Each row is a point on a tangle of strands that fork and nearly touch. The rows are in no order.
In the rows, 128 means zero.
Two points are linked if the straight distance between their rows is under 120. Some points are linked to none.
zasi: [ 91 120 127 100 116  70 189 156 135 136 112 105 115 102 124 179 116 173
  63 111 142 131  78 109 151]
Dasi: [ 89 161 154 114  88  75 141 178 159 193  71 107  79 156 129 168 106 134
 106 119 161 135  99 160 130]
rif: [156  94 160 129  55 112 105 147 130 128 114 117 108 111  94 112 105 165
  89 115 158 132 119 107 175]
lak: [176 180 148  84  61 115  56 166 105 138  96  87 115 138 137 127 130 154
 158  70 109 145 110 139 146]
bif: [193 131 175 125  68 113  75 111 197 171 164 118  73 113 171 116 137 134
 183 161 113 111 112 130 114]
Kopo: [115 131  82  78 153 121 139  87 143 130 153 144 121 137 165 186 128 111
 189 117 122 131  94 158  74]
Zuzel: [ 82 164 132  79 153  77 147 152 165 161 151 107 102  76 162 163 111  93
 144 117 174 133  80 125 114]
zev: [156 128 166 150  90 125 101 118 192 171 176 114  92 111 145 112 120 124
 145 180 138 143 119  94 116]
gezim: [134 111 158 172 114 197  94 114 129 131 156 147 113 117 134  99 144 103
  87 210 103  91 153 136 132]
bega: [166 187 136  78 108 117  97 152 124 141 115  72 118 121 147 147 105 140
 153  55 138 170  82 149 162]
fudel: [120 146 105 106 188 103 129  86 135  95 200 166 144 128 179 136 143 124
 158 191  93 116 131  78  80]
baz: [ 83  88 139 116 158 105 159 156 141 136  88 137 147 144  94 105  98 126
  86  76 133 146 138 119 142]
Midev: [ 41 114 111 120 157 108 186 139 145 110 139 138  93 137 119 129  98  97
  85 145 135 154 105 131  91]
gosef: [112 131  91  27 145  89 146  95 151 115 185 149 136 130 181 172 149 126
 171 100 151 153 100 134  93]
bipul: [138 139 118  90 104 123 105 108 119 146 158 133 110 112 124 165 194 158
 107 127 153  98  89 104 120]
Sepur: [182 189 123 128 168 164  82 153 107 147 115 102 136 116 130 100 130 135
 135 123 129 138 146 134 165]
zole: [203 120 188 190 109 168  75 107 126 110 135 120 143 134 121  88 138 101
 216 163  99  85 168 149 128]
fum: [117  95 132 153  90 161 151 117 114 131  99 126 108 160 102 139 150 186
 111 113 100 122 120 103 139]
sop: [162 112 138 120 100 152 107  91 120 131 133 143  98 133 109 138 184 195
 117 111 112 106 115 112 140]
Pom: [182 120 171 147  77 136  69 137 119 110 110 112 118 148 114  81 106 192
 158 102  90  96 150 180 117]
Misu: [134 132 120 157 149 129 118  96 121 117 161 166 184 118 132 124 157 128
 119 175 143 105 157  89 129]
Roza: [ 98  91 112  59 133 105 158  91 155 147 156 145 134 142 111 129 117 177
 118 100 139 120 129 146 109]
pab: [144 161 108  71 152 134 119 106 116 125 135 122 112 118 119 163 162 161
 135  75 141 130  83 108 137]
busud: [169 185 138 129 162 128 124 116 126 130 176 125 136  65 135 126 199 101
 132 185 157  91 140 116 154]
medi: [111 100 130 109 104  96 154 140 137 139 145 138 108  96 110 127 108 148
  76 127 155 137 120  91 150]
pusa: [130 111 151 199 158 155 113 115 115  80 133 187 190 107 115 131 216  39
 118 196 126 106 206 161 177]
bere: [ 54 140 119  98 155  78 201 130 178 137 132 155 123 181 131 142  96 123
  91 153 166 136 147 158 102]
Pup: [119 110 130 149 108 119 113 137 144 144 110 134 125 169 114 115  80 147
 129 114 140 146 165 166 118]
gisep: [130 132  61 172 152 172 166 136  95 103  96 106 122 130 124 127 103 168
 116 101 103 135 125 126 124]
Tun: [137 159 108 137 110 104 139 153 142 170  94 105 101 181 159 141  89  96
 177 109 138 142 144 200  80]
debe: [141  67 137 199 145 176 108 125  92  95  97 154 178 130 128  97 102  89
 138 133 121 111 151 148 143]
rina: [157 100 155 142 160 151  85 132 117  95 136 160 158  96  89  94 150  72
 110 166 137 116 169 124 175]
lusi: [167 135 121 103  71 153 108 115 135 146 123  94 102 150 109 146 111 128
 181  88 109 147  95 156 108]
fosa: [ 71 103  99 147 161 139 183 123 137 124  63 141 145 175 139 142  99 164
 117  94 118  98 156 166  91]
nok: [ 98  85 170 152 105 122 110 141 164 160 149 137 100 113 122 117 107  85
 125 185 156 156 132  93 124]
muk: [145 105 184 177 129 195  87 110 117 100 121 143 162 122 112 103 104 111
 169 161 115  92 147 140 130]
tuli: [184 160 167 119  91 129  70 154  92 112  87  98 117 151 108  72 119 194
 158  79  78 133 119 148 134]
zoma: [ 68  95  91 141 144  98 159 112 126 102 169 152 146 117 131 121  93  77
 110 168 123 148 121  98  85]
Deses: [175 148 133 165 165 125 131 112 157 129 167 130 150 101 139 116 156 111
 155 201 130 132 143  83 140]
tege: [155 144 103 182 136 165 133 118  88 118  91 123 168 150 143 113 103 156
 156 110 105 110 146 148 136]
det: [ 72  90 105 168 177 142 171 116 129 108  95 145 159 158 130 157 111 124
 140 117 125 127 143 120  85]
mun: [180 164  77 115 158 131 114  89 143 140 170 141 132  76 172 162 172 119
 171 173 123 122 107 123 110]
vezo: [148 132 169 144  44  98  80 155 140 168 103  90  68 141 128 129 121 149
 134 117 117 127 109 151 124]
salu: [ 71 114 115  71 132  49 167  98 130 127 150 154 139 149 102 130 125 146
  98 121 140 128 126 103  80]
mepe: [125 129 111 141 109 148 127 124 168 154 140 143 111 158 138 141 105 146
 161 149 118 138 136 140  95]
toge: [160 133 149 152  80 178  75 122 146 113 146 114 104 151 131 104 110 177
 153 134  78 123 135 171 131]
Pek: [ 90 133  57 105 179  88 195 114 108  80 179 150 170 113 152 138 137 122
 110  94 148 120 119  86  85]
saru: [102 142  85 134 135 144 183 148 114 124  83  91  95 115 136 122  71 148
 103  99 124 150  99 135 125]
zivit: [104  88 148 120 118 134 122 117 123 113 160 168 123 120 108 109 140 155
  59 166 129 122 140 109 147]
zofi: [101 150 105 146 133 106 131 166 149 171 121 101 120 141 156 156 103 136
 109 132 175 174 121 122 139]
Kag: [103 118 143 138 104 124 143 182  71 134  36  97 120 122 107  98  90 123
  83 117  98 157 103 117 145]
Fedeb: [201 167 170 137  58 115  63 149 136 165 135 105  93 120 151 108 130 142
 153 152 125 123 123 148 137]
tik: [185 129 158 151 106 171 107  83 140 137 155 127 116 123 139 126 156 117
 205 162  96  97 123 129 116]
purog: [162 142 179 161 127 140  83 145 105 116 129 123 123  80  89  97 153  61
 139 195 127 117 164 137 164]
niro: [173 159 107 135 158 149 100 118 132 150 139 119 139 109 151  90 118 118
 189 124 135 141 156 131 133]
zot: [127 140 123 152 202 156 143 169  89 111 114 102 146 111 120  99 142 120
  90  88 149 151 131  74 169]
Sopa: [170 119 167 219 140 169  98 122 104  81 110 158 174 132 127 120 200  87
 141 171 118  61 186 170 172]
luzel: [145 159 117 134 187 116 147 137  95 102 172 136 167  80 101 110 197  91
  88 144 164 109 143 100 167]
valo: [142 128 157 179 106 152  72 158  78 117  64 127 136 132 105  75 118  92
 110 127 100 132 161 142 163]
ditif: [ 69 137 119  64 141  42 209 113 158 123 172 147 136 188 125 167 126 120
 112 129 150 141 141 140  80]
Rimob: [155 171 138 117 149 142 122 183  95 127  99  95 143 115 118 112 132 155
  90  91 133 144 128 109 184]
Tugad: [125  89 112 147  99 160 113 111 120 132 134 152 113 125 124 108 132 161
  57 178  91  92 146 122 124]
fizaz: [130 127 156  69  94 139 110 114 154 170 112 115 104 176 103 149  98 158
 146  84 109 127 111 166 126]
Fitir: [153 146 100  72 101 130 142 131 129 137  96  92 116 155 145 167 103 127
 172  55 129 179  88 173 141]
pabo: [106  40 129 173  91 155 128 151  89 117  19 127 148 137  96  71 104 123
 101 117  94 151 155 125 151]
kufi: [132 123 145 169 142 193 132 111  93  88 124 144 135 127 128 126 197 119
  86 191  89  78 140 133 137]
fip: [117 139 116 143  82 116 153 174 116 139  71  68 102 144 110 113  83 128
 103  95 118 154 113 132 138]
boda: [ 52  63 114 119 151  93 178 139 120  91 124 132 153 131  90 109 131 133
  77 108 132 166 129  71 125]
taku: [151 143  68 108 185 129 172  98 110  85 183 142 153  95 140 130 158 115
 143 101 135 116 110 108 107]
Zama: [143 116 169 194 136 189 116 121  76  87  88 143 160 141 109 127 180 141
 121 139  87  77 175 134 168]
Vapa: [ 68 134 118  81 128  33 197 143 151 149  97 106 122 123 139 193 149 158
  81  83 162 133  78 133 122]
gipeb: [ 81 151  85  84 162  64 182 143 157 125 138 129 113 109 160 167 131 140
 119  84 166 141  72 129 112]
pena: [ 83 141 161  99  99  68 160 161 183 174 128  93  89 111 141 193 102  94
 133 123 164 134  99 153 123]
lev: [193 149 121 136  89 156  79  91 110 138 134 107 106 127 125 138 164 129
 188 107 113 120 107 158 131]
Novuf: [107 104 151  49  96 114 137 111 184 160 168 134 104 164 123 154 123 147
 124  98 129 132 119 148 121]
Nepi: [ 72  79 134 144 162 130 128 139 122 127 115 132 147 112 102 109  98  79
 114 120 163 135 152 115 128]
dito: [120 162 120  93 121 114 147 146 130 162  81  90 100 199 141 160 108 123
 171  64 120 170 122 191 110]
vilu: [ 66  70 117 123 149 123 145 114 125 136 138 163 152 140 117 103  92  89
 108 168 143 134 169 118  99]
vup: [148 147 151 170  96 153  83 157 109 138 114 110 113 103 106 102 114  93
  99 160 124 139 130 113 142]
bim: [131 118 123 111 191 127 165 159 103  86 139 144 167  88 115 104 154 116
  75 111 165 134 134  78 150]
gagi: [109 147 110  56 160 100 132  85 146 105 216 158 137 128 138 147 131 137
 135 140 126 145 118  90 100]
Lisab: [101  78 136 148 105 136  91 178  86 133  45 134 129 120 109  98 105  97
  97 130 110 165 129 135 155]
vipi: [144 155 110  95 134 105 130 113 171 160 160 127 118  99 164 157 126 110
 149 144 154 139  98 111 127]
pifoz: [126 177 106 101 177  99 137  99 105  89 218 151 148 118 138 116 183 120
 133 196  96 105 141  51 124]
zipes: [ 96  82 118 193 136 177 140 118  88  84  87 158 157 127 131 127 114 106
 118 144 121 100 139 115 109]
rarid: [150 112 143 146 164 157 114  98 115  92 164 162 179 109  95 105 162 132
 116 150 133  93 174 128 163]
tasig: [144 153  69  64 167 123 141 114 134 109 168 125 138 108 155 165 146 128
 148  49 144 146  95 120 120]
pubut: [125 106 126 168  92 153 116 139 105 125  82 130 138 161 104 101  70 149
 144 109 100 116 152 136 109]
bizo: [ 90 128 100 144 170 142 170 104 161 136 144 138 127 162 158 159 106 120
 170 128 130 140 131 134  78]
Vumam: [115 152 167 122  76 134 116 160 145 174 113 101  65 127 128 153 116 152
 102 125 136 140  99 127 145]
vom: [196 150  80 132 161 140 110  91 144 137 166 146 173 110 178 139 147 131
 192 122 141 121 127 124 134]

A fork is a point with three links, a tip a point with one. Leave the first point through the second and follow the links. Name the first fork or tip that comes.
vipi; mun => Lisab
Lisab; Kag => bizo
boda; baz => lusi
busud; luzel => Zuzel
Roza; salu => boda

A fork is a point with three links. Follow the links from the first point to the second and name the forks in between, in order.
Lisab; muk => bizo > det
mepe; Tun => bizo > det > lusi > Fitir
lusi; rina => det > bizo > Lisab
vezo; fip => Zuzel > Lisab
Novuf; Lisab => lusi > det > bizo
fum; Midev => tasig > gosef > bizo > det > lusi
Nepi; gagi => lusi > det > bizo > gosef
bipul; zole => tasig > gosef > bizo > det
Dasi; zot => Zuzel

Follow the links from the first point to the second, and from the first to the third. Name the last point that the two ways share.
sop; zoma; pubut => bizo
Fedeb; pusa; Kag => Zuzel
Sopa; vom; nok => Zuzel
busud; lev; tasig => bizo
zoma; sop; pifoz => gosef
